The views of a scene show one set of named points, each view turned or mirrored, shifted and resized as a whole, with a little noise and some points left out.
In the rows, 128 means zero.

Scene 1
View 1
nazaf: 136, 138, 139, 121, 130, 125, 127, 141, 131, 102, 124, 139, 124, 133, 143, 139, 142, 108, 137, 115, 120, 131, 123, 111, 141, 137, 134, 108, 136, 122, 139, 132, 121, 122, 134, 118, 140, 129, 127, 123, 150, 125, 131, 118, 126, 117, 128, 141, 124, 143, 142, 120, 120, 122, 143, 131, 120, 118, 128, 129, 137, 140, 129
gasu: 116, 128, 140, 124, 131, 127, 114, 140, 121, 116, 125, 149, 133, 142, 122, 128, 158, 115, 149, 142, 146, 142, 129, 135, 134, 133, 142, 125, 129, 111, 121, 145, 132, 130, 120, 118, 130, 111, 125, 142, 144, 116, 149, 123, 137, 101, 115, 147, 120, 124, 129, 157, 111, 140, 142, 123, 123, 131, 132, 119, 137, 143, 120
zase: 120, 127, 138, 124, 120, 113, 108, 141, 130, 127, 136, 134, 137, 127, 125, 145, 148, 107, 127, 115, 113, 123, 109, 122, 144, 136, 113, 120, 131, 137, 134, 134, 135, 108, 131, 125, 138, 135, 117, 115, 149, 119, 135, 127, 105, 115, 121, 145, 132, 126, 157, 119, 129, 130, 134, 125, 126, 128, 125, 127, 125, 146, 121
Gasog: 107, 125, 142, 123, 127, 128, 111, 141, 121, 116, 126, 153, 136, 142, 114, 127, 158, 118, 153, 149, 154, 143, 128, 142, 132, 136, 143, 130, 128, 110, 120, 142, 135, 132, 119, 117, 127, 110, 124, 147, 142, 116, 150, 123, 141, 97, 115, 148, 124, 118, 126, 165, 110, 145, 141, 126, 121, 135, 134, 116, 138, 142, 117
zof: 106, 105, 143, 127, 103, 110, 96, 146, 132, 150, 150, 131, 146, 112, 94, 150, 144, 105, 112, 108, 114, 106, 90, 120, 148, 149, 85, 136, 121, 150, 133, 129, 150, 102, 137, 142, 145, 153, 118, 109, 159, 122, 138, 131, 83, 116, 128, 146, 144, 113, 160, 115, 133, 132, 118, 137, 136, 141, 126, 125, 111, 151, 112
faf: 124, 137, 141, 122, 132, 121, 116, 137, 128, 112, 127, 140, 136, 135, 133, 134, 155, 113, 143, 128, 129, 138, 123, 128, 139, 129, 131, 116, 134, 120, 129, 136, 127, 120, 124, 114, 134, 120, 116, 129, 142, 114, 141, 126, 128, 108, 118, 144, 121, 132, 142, 137, 119, 132, 141, 121, 119, 123, 129, 125, 139, 141, 122
tor: 132, 134, 138, 121, 128, 122, 118, 139, 132, 109, 128, 140, 128, 131, 136, 139, 144, 108, 133, 114, 115, 129, 119, 113, 143, 137, 126, 109, 135, 129, 135, 135, 125, 117, 134, 121, 137, 131, 122, 118, 149, 121, 132, 121, 118, 116, 127, 142, 127, 138, 146, 119, 123, 125, 138, 128, 122, 119, 127, 133, 133, 141, 124
pilad: 115, 131, 139, 125, 130, 120, 108, 137, 124, 120, 131, 138, 137, 137, 126, 133, 159, 113, 142, 132, 130, 136, 121, 136, 139, 128, 128, 123, 130, 118, 124, 141, 132, 116, 122, 115, 134, 115, 117, 134, 137, 111, 144, 133, 127, 104, 112, 147, 123, 123, 146, 142, 119, 138, 139, 120, 120, 128, 129, 122, 135, 145, 118
dov: 113, 127, 141, 122, 129, 128, 114, 139, 121, 118, 127, 147, 135, 139, 119, 130, 157, 114, 148, 142, 145, 140, 124, 137, 135, 135, 138, 126, 127, 113, 123, 142, 133, 131, 121, 120, 131, 114, 123, 143, 142, 118, 148, 125, 134, 102, 116, 146, 122, 119, 131, 154, 112, 142, 137, 127, 123, 134, 129, 116, 136, 142, 116
Gov: 114, 121, 141, 125, 118, 119, 108, 140, 128, 130, 136, 140, 140, 127, 111, 142, 150, 109, 130, 121, 126, 126, 108, 128, 141, 139, 116, 128, 127, 128, 128, 133, 140, 115, 129, 127, 139, 134, 121, 126, 147, 119, 141, 128, 112, 110, 123, 145, 135, 119, 146, 133, 126, 134, 131, 131, 130, 134, 129, 123, 125, 148, 118
gevip: 119, 127, 143, 124, 129, 129, 124, 143, 121, 110, 123, 152, 128, 138, 120, 129, 149, 113, 147, 138, 148, 139, 128, 129, 132, 140, 142, 122, 129, 110, 127, 135, 133, 135, 124, 120, 135, 120, 129, 139, 149, 122, 143, 118, 136, 106, 120, 145, 126, 126, 126, 151, 111, 137, 140, 134, 123, 133, 134, 117, 136, 139, 124
Zos: 120, 123, 143, 123, 122, 136, 130, 143, 118, 111, 124, 158, 121, 132, 108, 130, 141, 110, 145, 140, 156, 132, 128, 123, 132, 154, 143, 124, 125, 110, 128, 133, 136, 145, 131, 132, 136, 122, 140, 144, 156, 131, 141, 109, 134, 108, 130, 144, 132, 127, 109, 153, 108, 137, 137, 148, 127, 139, 139, 110, 133, 137, 124
Nazod: 135, 142, 137, 120, 145, 131, 127, 135, 122, 91, 115, 149, 121, 147, 150, 126, 156, 113, 156, 137, 137, 153, 140, 125, 133, 126, 159, 107, 138, 102, 128, 142, 117, 134, 121, 106, 129, 105, 125, 139, 139, 114, 139, 119, 150, 103, 116, 145, 110, 143, 130, 146, 110, 135, 154, 122, 114, 115, 130, 123, 148, 136, 126
gav: 135, 136, 136, 123, 128, 122, 124, 140, 128, 105, 127, 138, 124, 129, 142, 143, 144, 105, 131, 113, 114, 129, 121, 114, 143, 134, 127, 107, 134, 128, 136, 132, 124, 118, 136, 122, 141, 131, 124, 119, 150, 121, 129, 119, 119, 118, 128, 139, 124, 144, 146, 115, 125, 123, 142, 130, 119, 120, 127, 132, 136, 139, 129
Lof: 118, 121, 141, 125, 117, 125, 118, 142, 127, 120, 134, 145, 131, 128, 115, 139, 142, 107, 133, 123, 131, 125, 116, 121, 139, 145, 120, 125, 127, 126, 133, 132, 137, 123, 134, 129, 140, 132, 128, 129, 156, 123, 139, 123, 116, 113, 125, 143, 132, 127, 138, 134, 121, 133, 135, 139, 126, 134, 130, 123, 127, 141, 121
View 2
Gov: 123, 139, 137, 127, 133, 131, 122, 134, 135, 134, 104, 134, 140, 128, 134, 114, 140, 128, 142, 128, 109, 97, 144, 139, 116, 117, 136, 130, 130, 130, 133, 131, 140, 134, 116, 109, 123, 117, 125, 117, 125, 115, 127, 105, 130, 125, 116, 126, 118, 137, 127, 139, 124, 138, 131, 152, 116, 138, 127, 125, 129, 131, 133
dov: 120, 145, 135, 132, 118, 142, 113, 130, 117, 136, 113, 140, 113, 123, 126, 124, 127, 128, 146, 121, 110, 110, 142, 126, 137, 102, 124, 133, 118, 120, 143, 114, 143, 131, 121, 129, 113, 112, 126, 125, 124, 130, 147, 120, 144, 121, 99, 117, 126, 126, 126, 116, 118, 147, 117, 142, 113, 120, 119, 130, 144, 135, 131
tor: 121, 141, 121, 126, 121, 127, 139, 120, 135, 130, 135, 136, 132, 126, 122, 128, 137, 127, 126, 130, 122, 114, 143, 126, 116, 129, 128, 128, 133, 134, 129, 135, 137, 137, 112, 98, 140, 121, 134, 118, 127, 111, 122, 109, 136, 137, 128, 125, 127, 147, 136, 135, 120, 135, 137, 132, 124, 125, 127, 129, 131, 135, 120
Zos: 106, 146, 141, 123, 120, 139, 121, 121, 133, 137, 111, 135, 108, 125, 132, 129, 136, 136, 139, 129, 104, 105, 134, 113, 126, 101, 116, 114, 136, 111, 139, 109, 139, 132, 120, 148, 121, 143, 126, 124, 117, 125, 137, 136, 151, 123, 89, 111, 118, 144, 127, 115, 124, 149, 132, 130, 127, 112, 115, 114, 155, 145, 148
zase: 126, 139, 131, 125, 130, 125, 132, 129, 140, 133, 118, 132, 145, 126, 128, 114, 139, 129, 134, 130, 115, 103, 144, 140, 114, 127, 139, 129, 129, 138, 132, 136, 142, 134, 111, 95, 129, 118, 130, 116, 129, 112, 122, 103, 126, 133, 127, 127, 121, 139, 130, 144, 122, 132, 134, 149, 119, 138, 133, 128, 123, 129, 123
Nazod: 122, 149, 113, 135, 101, 140, 130, 110, 112, 127, 152, 143, 102, 119, 111, 144, 120, 126, 128, 122, 125, 137, 147, 110, 145, 116, 113, 135, 115, 122, 142, 114, 140, 136, 121, 121, 134, 110, 127, 128, 126, 137, 147, 131, 155, 134, 109, 113, 140, 131, 139, 98, 111, 143, 119, 115, 120, 100, 114, 138, 152, 138, 118
pilad: 126, 145, 126, 136, 118, 138, 117, 131, 118, 132, 123, 142, 124, 123, 124, 124, 129, 126, 142, 123, 113, 112, 149, 131, 132, 112, 128, 137, 117, 129, 140, 122, 147, 131, 119, 109, 118, 105, 125, 124, 130, 127, 141, 110, 137, 128, 110, 123, 128, 126, 129, 122, 118, 142, 120, 143, 112, 127, 125, 131, 134, 131, 120
gevip: 115, 146, 130, 127, 116, 138, 123, 124, 125, 135, 121, 137, 113, 126, 125, 130, 128, 130, 139, 126, 109, 113, 140, 117, 133, 108, 119, 124, 125, 118, 140, 113, 141, 132, 121, 133, 122, 123, 124, 122, 124, 129, 140, 127, 148, 126, 102, 115, 126, 135, 129, 112, 119, 144, 125, 132, 120, 115, 119, 127, 147, 138, 136
zof: 122, 133, 147, 120, 149, 123, 122, 140, 152, 136, 86, 123, 167, 132, 141, 98, 155, 134, 144, 136, 105, 76, 141, 160, 92, 122, 153, 123, 140, 143, 127, 144, 141, 135, 108, 100, 119, 126, 129, 111, 127, 99, 112, 90, 115, 125, 127, 134, 107, 145, 119, 164, 128, 131, 143, 175, 118, 161, 137, 116, 110, 130, 134
nazaf: 119, 140, 115, 125, 115, 130, 142, 114, 135, 127, 142, 135, 124, 122, 115, 134, 135, 131, 123, 130, 121, 118, 145, 119, 120, 129, 121, 125, 129, 131, 132, 133, 137, 137, 113, 106, 142, 124, 135, 121, 124, 117, 127, 119, 140, 141, 124, 122, 128, 145, 138, 125, 119, 135, 137, 125, 128, 117, 124, 131, 136, 136, 121
Gasog: 124, 146, 138, 140, 113, 146, 103, 136, 108, 136, 110, 144, 113, 122, 127, 123, 127, 123, 154, 117, 107, 113, 147, 127, 144, 96, 126, 137, 112, 115, 147, 107, 148, 129, 126, 133, 103, 105, 119, 122, 125, 138, 154, 120, 147, 120, 93, 114, 128, 116, 125, 112, 116, 150, 107, 146, 108, 121, 118, 133, 145, 133, 133
faf: 126, 144, 122, 132, 117, 135, 126, 125, 121, 131, 131, 139, 121, 122, 118, 128, 128, 127, 137, 127, 120, 116, 145, 127, 131, 120, 127, 132, 122, 130, 136, 123, 140, 135, 117, 110, 128, 111, 126, 124, 126, 124, 139, 113, 139, 131, 116, 120, 130, 133, 135, 124, 117, 140, 123, 136, 115, 123, 124, 135, 137, 132, 122
View 3
gav: 129, 123, 144, 125, 126, 126, 119, 134, 121, 140, 119, 131, 141, 138, 127, 132, 128, 136, 127, 107, 119, 116, 131, 125, 137, 130, 130, 120, 119, 122, 118, 122, 136, 118, 129, 138, 131, 125, 145, 126, 120, 138, 119, 120, 122, 129, 135, 136, 128, 129, 114, 126, 141, 125, 121, 125, 137, 112, 137, 132, 132, 124, 121
Gov: 131, 118, 133, 120, 130, 119, 109, 123, 129, 150, 124, 116, 126, 124, 129, 141, 123, 119, 144, 108, 128, 124, 140, 121, 132, 122, 132, 131, 114, 132, 124, 120, 131, 112, 134, 124, 115, 135, 131, 124, 112, 130, 122, 127, 135, 128, 129, 133, 123, 122, 123, 144, 130, 138, 116, 124, 139, 121, 118, 125, 124, 122, 123
zase: 130, 122, 140, 120, 131, 127, 111, 123, 128, 147, 119, 120, 133, 125, 131, 136, 126, 126, 141, 100, 129, 117, 143, 121, 134, 119, 133, 129, 114, 128, 116, 122, 133, 113, 135, 127, 120, 127, 134, 123, 115, 134, 120, 128, 131, 134, 130, 137, 122, 132, 121, 137, 137, 135, 117, 121, 136, 109, 125, 127, 131, 122, 122
gasu: 130, 116, 114, 135, 125, 103, 134, 123, 129, 137, 143, 120, 125, 134, 133, 144, 117, 129, 130, 132, 116, 128, 124, 124, 140, 131, 126, 119, 119, 137, 149, 120, 126, 126, 125, 129, 120, 136, 136, 132, 111, 126, 112, 130, 124, 116, 137, 127, 128, 106, 120, 142, 116, 152, 123, 119, 127, 133, 120, 120, 124, 124, 126
tor: 127, 123, 143, 126, 127, 125, 118, 132, 123, 140, 121, 128, 137, 136, 127, 133, 129, 132, 129, 106, 118, 117, 132, 124, 138, 126, 130, 122, 122, 125, 120, 122, 135, 121, 132, 133, 131, 128, 142, 128, 120, 137, 120, 122, 123, 128, 135, 135, 124, 127, 116, 130, 136, 130, 120, 123, 134, 114, 132, 131, 133, 122, 122
Gasog: 130, 114, 111, 136, 127, 101, 132, 118, 130, 136, 145, 118, 123, 131, 133, 145, 117, 124, 134, 139, 116, 132, 123, 125, 139, 132, 126, 120, 119, 138, 153, 120, 120, 126, 123, 126, 117, 141, 135, 135, 108, 126, 113, 130, 127, 113, 136, 127, 127, 102, 122, 148, 109, 156, 122, 122, 130, 141, 117, 119, 124, 122, 126
zof: 127, 119, 145, 104, 135, 135, 82, 114, 128, 161, 110, 107, 124, 111, 128, 140, 126, 102, 155, 87, 145, 120, 158, 121, 128, 112, 136, 143, 110, 128, 102, 121, 134, 98, 149, 115, 108, 137, 123, 116, 110, 134, 130, 126, 150, 137, 122, 143, 115, 138, 128, 152, 146, 133, 112, 127, 149, 116, 112, 126, 120, 120, 118
dov: 129, 115, 115, 132, 127, 106, 129, 122, 131, 137, 141, 118, 125, 130, 132, 144, 116, 127, 134, 133, 117, 129, 125, 123, 140, 133, 125, 120, 120, 136, 147, 120, 125, 122, 128, 126, 118, 138, 136, 133, 110, 125, 112, 130, 129, 117, 137, 128, 128, 109, 122, 144, 118, 150, 124, 121, 132, 134, 118, 121, 125, 125, 125
pilad: 130, 115, 126, 133, 128, 113, 128, 122, 132, 138, 136, 121, 129, 128, 134, 139, 119, 133, 137, 119, 119, 121, 131, 117, 134, 126, 129, 124, 119, 136, 138, 117, 129, 122, 130, 127, 118, 130, 135, 129, 109, 127, 110, 130, 124, 126, 133, 129, 125, 120, 120, 138, 120, 149, 120, 117, 125, 121, 121, 122, 130, 122, 128
faf: 129, 118, 130, 131, 126, 114, 129, 125, 128, 135, 133, 125, 133, 133, 130, 137, 122, 137, 132, 120, 118, 119, 128, 121, 138, 130, 127, 121, 120, 128, 135, 120, 132, 124, 128, 133, 123, 128, 140, 129, 115, 130, 113, 126, 121, 125, 136, 131, 126, 119, 119, 132, 125, 141, 119, 119, 126, 118, 128, 125, 133, 123, 123
gevip: 129, 117, 120, 129, 123, 110, 130, 127, 125, 138, 136, 125, 131, 138, 128, 143, 120, 126, 127, 132, 116, 132, 124, 131, 143, 134, 126, 116, 121, 128, 145, 122, 125, 124, 125, 132, 125, 140, 141, 134, 111, 129, 117, 128, 127, 117, 138, 127, 131, 103, 118, 143, 119, 142, 125, 125, 135, 137, 127, 125, 124, 123, 123
Zos: 122, 120, 120, 121, 119, 110, 120, 133, 120, 142, 132, 130, 132, 145, 123, 147, 123, 110, 122, 140, 114, 147, 122, 146, 149, 142, 123, 109, 126, 120, 147, 127, 118, 125, 122, 135, 132, 153, 145, 134, 115, 138, 128, 127, 136, 106, 145, 126, 138, 90, 116, 151, 121, 133, 129, 133, 149, 157, 129, 127, 118, 124, 117
Lof: 128, 120, 128, 122, 127, 117, 110, 125, 123, 146, 126, 123, 128, 132, 128, 143, 120, 117, 134, 120, 125, 131, 136, 130, 139, 130, 128, 121, 118, 127, 134, 123, 125, 119, 131, 128, 120, 145, 137, 128, 114, 135, 126, 127, 136, 119, 136, 133, 128, 111, 121, 148, 129, 135, 122, 127, 142, 135, 122, 123, 122, 124, 118
View 4
Gasog: 128, 120, 141, 158, 142, 137, 124, 99, 109, 111, 131, 115, 157, 128, 145, 141, 108, 141, 116, 120, 129, 148, 112, 122, 137, 128, 143, 119, 155, 134, 125, 123, 141, 142, 104, 122, 134, 162, 137, 94, 96, 133, 134, 136, 108, 148, 112, 134, 128, 99, 100, 137, 96, 121, 143, 113, 118, 112, 145, 148, 123, 157, 141
gav: 120, 115, 100, 104, 121, 130, 141, 146, 119, 128, 113, 119, 135, 124, 121, 132, 132, 150, 117, 127, 107, 143, 112, 117, 120, 145, 114, 118, 139, 140, 140, 151, 132, 130, 146, 141, 130, 124, 136, 122, 140, 124, 115, 146, 125, 139, 135, 116, 144, 131, 124, 152, 160, 105, 115, 115, 117, 121, 130, 120, 137, 126, 125
gasu: 127, 119, 132, 148, 139, 132, 125, 108, 113, 118, 127, 115, 154, 131, 143, 142, 115, 140, 114, 120, 120, 149, 109, 120, 132, 132, 138, 118, 153, 136, 129, 128, 146, 142, 110, 125, 136, 157, 138, 98, 102, 131, 134, 136, 107, 146, 114, 132, 128, 106, 100, 133, 109, 119, 140, 108, 117, 118, 142, 145, 126, 153, 136
faf: 121, 112, 115, 124, 132, 131, 128, 129, 114, 122, 116, 119, 151, 125, 130, 144, 127, 144, 120, 122, 115, 145, 108, 122, 130, 136, 126, 121, 142, 142, 136, 136, 142, 138, 129, 130, 139, 142, 140, 106, 120, 129, 130, 134, 108, 139, 122, 124, 129, 116, 114, 140, 135, 111, 128, 108, 115, 113, 130, 137, 135, 137, 133
Gov: 135, 110, 121, 141, 96, 129, 124, 128, 134, 109, 125, 127, 133, 122, 127, 135, 121, 153, 126, 133, 124, 154, 121, 124, 130, 141, 135, 123, 132, 132, 117, 149, 120, 131, 147, 124, 137, 140, 132, 116, 130, 142, 134, 158, 120, 154, 127, 124, 143, 104, 135, 152, 125, 101, 111, 114, 119, 96, 149, 126, 155, 145, 126
Lof: 128, 127, 129, 141, 113, 137, 135, 118, 121, 117, 130, 122, 129, 124, 136, 130, 113, 147, 112, 134, 118, 151, 119, 121, 129, 135, 134, 113, 145, 129, 115, 149, 123, 131, 123, 130, 123, 142, 128, 112, 117, 136, 123, 156, 133, 153, 125, 124, 150, 113, 119, 151, 117, 108, 129, 121, 122, 117, 152, 127, 140, 151, 124
dov: 129, 120, 131, 148, 135, 135, 123, 112, 113, 114, 125, 117, 152, 128, 141, 141, 115, 145, 120, 123, 125, 149, 112, 123, 134, 132, 137, 121, 147, 134, 123, 129, 141, 139, 113, 122, 134, 157, 137, 97, 106, 132, 135, 141, 108, 148, 115, 133, 134, 104, 101, 137, 108, 117, 135, 111, 117, 108, 143, 141, 129, 154, 135
tor: 121, 113, 103, 108, 115, 129, 134, 144, 121, 123, 115, 121, 138, 125, 124, 134, 133, 149, 117, 129, 107, 146, 111, 116, 122, 142, 116, 119, 134, 140, 133, 147, 130, 131, 143, 140, 132, 128, 132, 119, 138, 132, 118, 148, 120, 140, 130, 114, 143, 125, 125, 152, 154, 103, 116, 115, 118, 118, 135, 120, 140, 127, 122
nazaf: 119, 119, 111, 112, 132, 135, 141, 137, 109, 126, 116, 116, 143, 124, 130, 131, 127, 146, 115, 127, 106, 145, 107, 116, 121, 137, 117, 111, 144, 142, 134, 143, 136, 131, 125, 138, 127, 130, 135, 114, 124, 126, 114, 141, 125, 139, 126, 122, 140, 128, 113, 146, 144, 111, 129, 118, 118, 130, 134, 124, 127, 135, 128
gevip: 123, 120, 130, 140, 139, 139, 135, 111, 106, 121, 126, 120, 150, 128, 143, 138, 112, 143, 107, 125, 113, 148, 114, 118, 127, 132, 132, 112, 151, 136, 125, 135, 136, 141, 104, 132, 124, 147, 133, 102, 105, 130, 121, 138, 124, 148, 117, 129, 136, 113, 101, 141, 115, 117, 141, 116, 119, 127, 147, 136, 120, 151, 131
pilad: 124, 108, 119, 135, 128, 127, 120, 124, 121, 114, 117, 118, 155, 129, 132, 145, 123, 145, 123, 121, 123, 150, 110, 125, 133, 137, 133, 124, 143, 133, 133, 130, 141, 134, 132, 126, 143, 147, 141, 105, 118, 133, 134, 136, 103, 143, 120, 127, 131, 105, 116, 138, 127, 110, 124, 105, 117, 101, 135, 136, 137, 140, 137
Nazod: 111, 115, 118, 110, 171, 140, 139, 121, 90, 135, 115, 104, 164, 133, 134, 145, 126, 136, 107, 112, 101, 141, 94, 117, 126, 132, 116, 113, 156, 148, 149, 123, 159, 140, 103, 138, 130, 146, 140, 98, 102, 115, 117, 115, 110, 128, 113, 126, 119, 126, 90, 127, 137, 126, 146, 108, 114, 137, 124, 142, 103, 137, 142
Zos: 129, 135, 141, 147, 133, 148, 148, 101, 110, 124, 135, 120, 133, 126, 153, 125, 104, 140, 101, 134, 113, 151, 121, 116, 124, 131, 131, 103, 157, 134, 107, 139, 124, 138, 96, 133, 107, 142, 124, 106, 105, 134, 115, 150, 145, 157, 118, 132, 145, 118, 95, 147, 103, 119, 150, 129, 124, 142, 157, 136, 122, 160, 127
View 5
Nazod: 128, 141, 146, 131, 104, 105, 122, 122, 117, 120, 137, 127, 139, 128, 103, 132, 136, 136, 116, 130, 115, 139, 126, 133, 123, 152, 139, 141, 158, 138, 141, 124, 143, 123, 147, 98, 140, 126, 122, 145, 142, 118, 118, 148, 117, 125, 131, 102, 116, 130, 131, 142, 133, 131, 138, 150, 129, 145, 119, 155, 131, 93, 140
gav: 129, 121, 128, 137, 124, 128, 135, 112, 124, 128, 138, 124, 136, 137, 130, 109, 137, 133, 119, 114, 121, 127, 132, 132, 129, 135, 133, 119, 122, 120, 112, 140, 144, 123, 110, 141, 133, 129, 128, 131, 123, 109, 132, 118, 122, 100, 128, 113, 137, 125, 145, 137, 133, 118, 111, 133, 113, 134, 128, 131, 135, 106, 138
faf: 126, 140, 123, 135, 118, 129, 133, 122, 131, 131, 139, 138, 142, 125, 126, 115, 137, 132, 125, 128, 129, 126, 124, 134, 124, 132, 136, 134, 144, 128, 130, 133, 153, 124, 114, 120, 138, 131, 129, 136, 133, 126, 134, 136, 122, 114, 127, 114, 124, 127, 126, 134, 130, 113, 127, 137, 123, 139, 131, 142, 130, 93, 133
dov: 125, 154, 113, 133, 118, 129, 123, 119, 143, 130, 142, 142, 141, 121, 129, 123, 149, 130, 134, 137, 137, 124, 122, 124, 123, 128, 137, 141, 168, 128, 140, 126, 155, 127, 123, 116, 135, 129, 123, 135, 136, 141, 143, 153, 116, 126, 115, 115, 121, 129, 107, 135, 123, 107, 141, 134, 136, 148, 128, 140, 122, 94, 131
Gov: 127, 136, 99, 140, 131, 146, 138, 112, 147, 140, 140, 140, 137, 125, 149, 104, 149, 131, 131, 126, 141, 113, 125, 130, 126, 116, 129, 126, 142, 118, 119, 141, 154, 128, 95, 144, 133, 131, 129, 127, 127, 135, 151, 129, 124, 111, 117, 122, 134, 127, 120, 134, 121, 98, 122, 125, 124, 140, 139, 122, 129, 104, 130
zof: 129, 131, 82, 144, 147, 171, 146, 105, 161, 152, 142, 147, 136, 128, 174, 83, 154, 125, 144, 121, 155, 100, 129, 128, 132, 94, 122, 109, 118, 99, 98, 152, 157, 131, 63, 174, 126, 130, 133, 113, 114, 136, 172, 108, 128, 99, 108, 135, 148, 127, 117, 129, 121, 81, 105, 108, 113, 132, 153, 102, 130, 112, 128
gasu: 128, 155, 122, 132, 115, 127, 122, 121, 139, 130, 139, 139, 141, 122, 125, 122, 147, 133, 129, 137, 134, 124, 121, 124, 122, 131, 139, 142, 171, 131, 143, 124, 153, 128, 125, 110, 139, 131, 121, 138, 141, 141, 142, 155, 117, 128, 117, 111, 120, 130, 107, 135, 123, 110, 144, 138, 136, 146, 128, 145, 124, 93, 130
gevip: 130, 146, 121, 137, 113, 118, 118, 107, 135, 125, 139, 132, 134, 129, 128, 120, 154, 132, 127, 128, 138, 129, 121, 116, 124, 134, 134, 136, 166, 129, 129, 127, 147, 126, 133, 124, 137, 123, 123, 133, 135, 135, 143, 154, 112, 128, 113, 108, 127, 130, 115, 138, 123, 112, 135, 134, 131, 147, 128, 135, 125, 104, 132
pilad: 126, 147, 113, 131, 124, 143, 140, 126, 143, 141, 143, 147, 144, 122, 137, 110, 139, 129, 132, 135, 129, 120, 127, 137, 124, 125, 135, 132, 145, 122, 130, 137, 158, 129, 97, 124, 136, 133, 132, 133, 131, 136, 146, 130, 123, 109, 126, 121, 125, 129, 115, 135, 127, 101, 130, 130, 131, 138, 135, 136, 129, 88, 130
nazaf: 127, 124, 131, 137, 119, 120, 131, 108, 123, 126, 135, 126, 133, 134, 125, 113, 141, 136, 119, 117, 124, 133, 130, 127, 129, 140, 134, 125, 130, 125, 115, 135, 140, 127, 119, 133, 137, 127, 126, 132, 128, 109, 130, 125, 121, 105, 127, 108, 134, 127, 143, 140, 133, 121, 116, 139, 113, 137, 129, 129, 137, 106, 137
Zos: 137, 144, 115, 139, 115, 107, 106, 94, 141, 119, 138, 121, 126, 130, 134, 116, 167, 135, 131, 119, 150, 127, 113, 99, 131, 128, 133, 142, 174, 130, 127, 121, 144, 130, 143, 134, 134, 117, 117, 123, 134, 132, 149, 167, 109, 134, 100, 105, 131, 129, 109, 138, 120, 105, 134, 130, 126, 153, 129, 122, 122, 116, 131
zase: 129, 131, 109, 136, 132, 152, 145, 115, 142, 142, 141, 141, 139, 130, 142, 101, 142, 129, 129, 121, 136, 117, 131, 135, 126, 118, 129, 123, 124, 110, 113, 140, 155, 126, 88, 144, 132, 132, 132, 131, 120, 123, 149, 115, 127, 99, 123, 122, 136, 128, 130, 133, 129, 102, 115, 126, 115, 135, 141, 121, 131, 100, 131
Lof: 136, 140, 106, 139, 125, 129, 124, 100, 141, 130, 138, 128, 130, 129, 141, 108, 159, 132, 130, 124, 147, 120, 123, 115, 128, 123, 131, 131, 152, 123, 119, 133, 147, 126, 112, 140, 134, 123, 125, 123, 128, 133, 149, 146, 113, 119, 110, 117, 134, 129, 116, 135, 122, 101, 128, 126, 125, 146, 133, 123, 125, 110, 130

In a view up to two points have been moved. Name them for each view, in the order of its rows, or write none.
view 1 => Lof
view 2 => Gasog
view 3 => Zos
view 4 => nazaf
view 5 => pilad
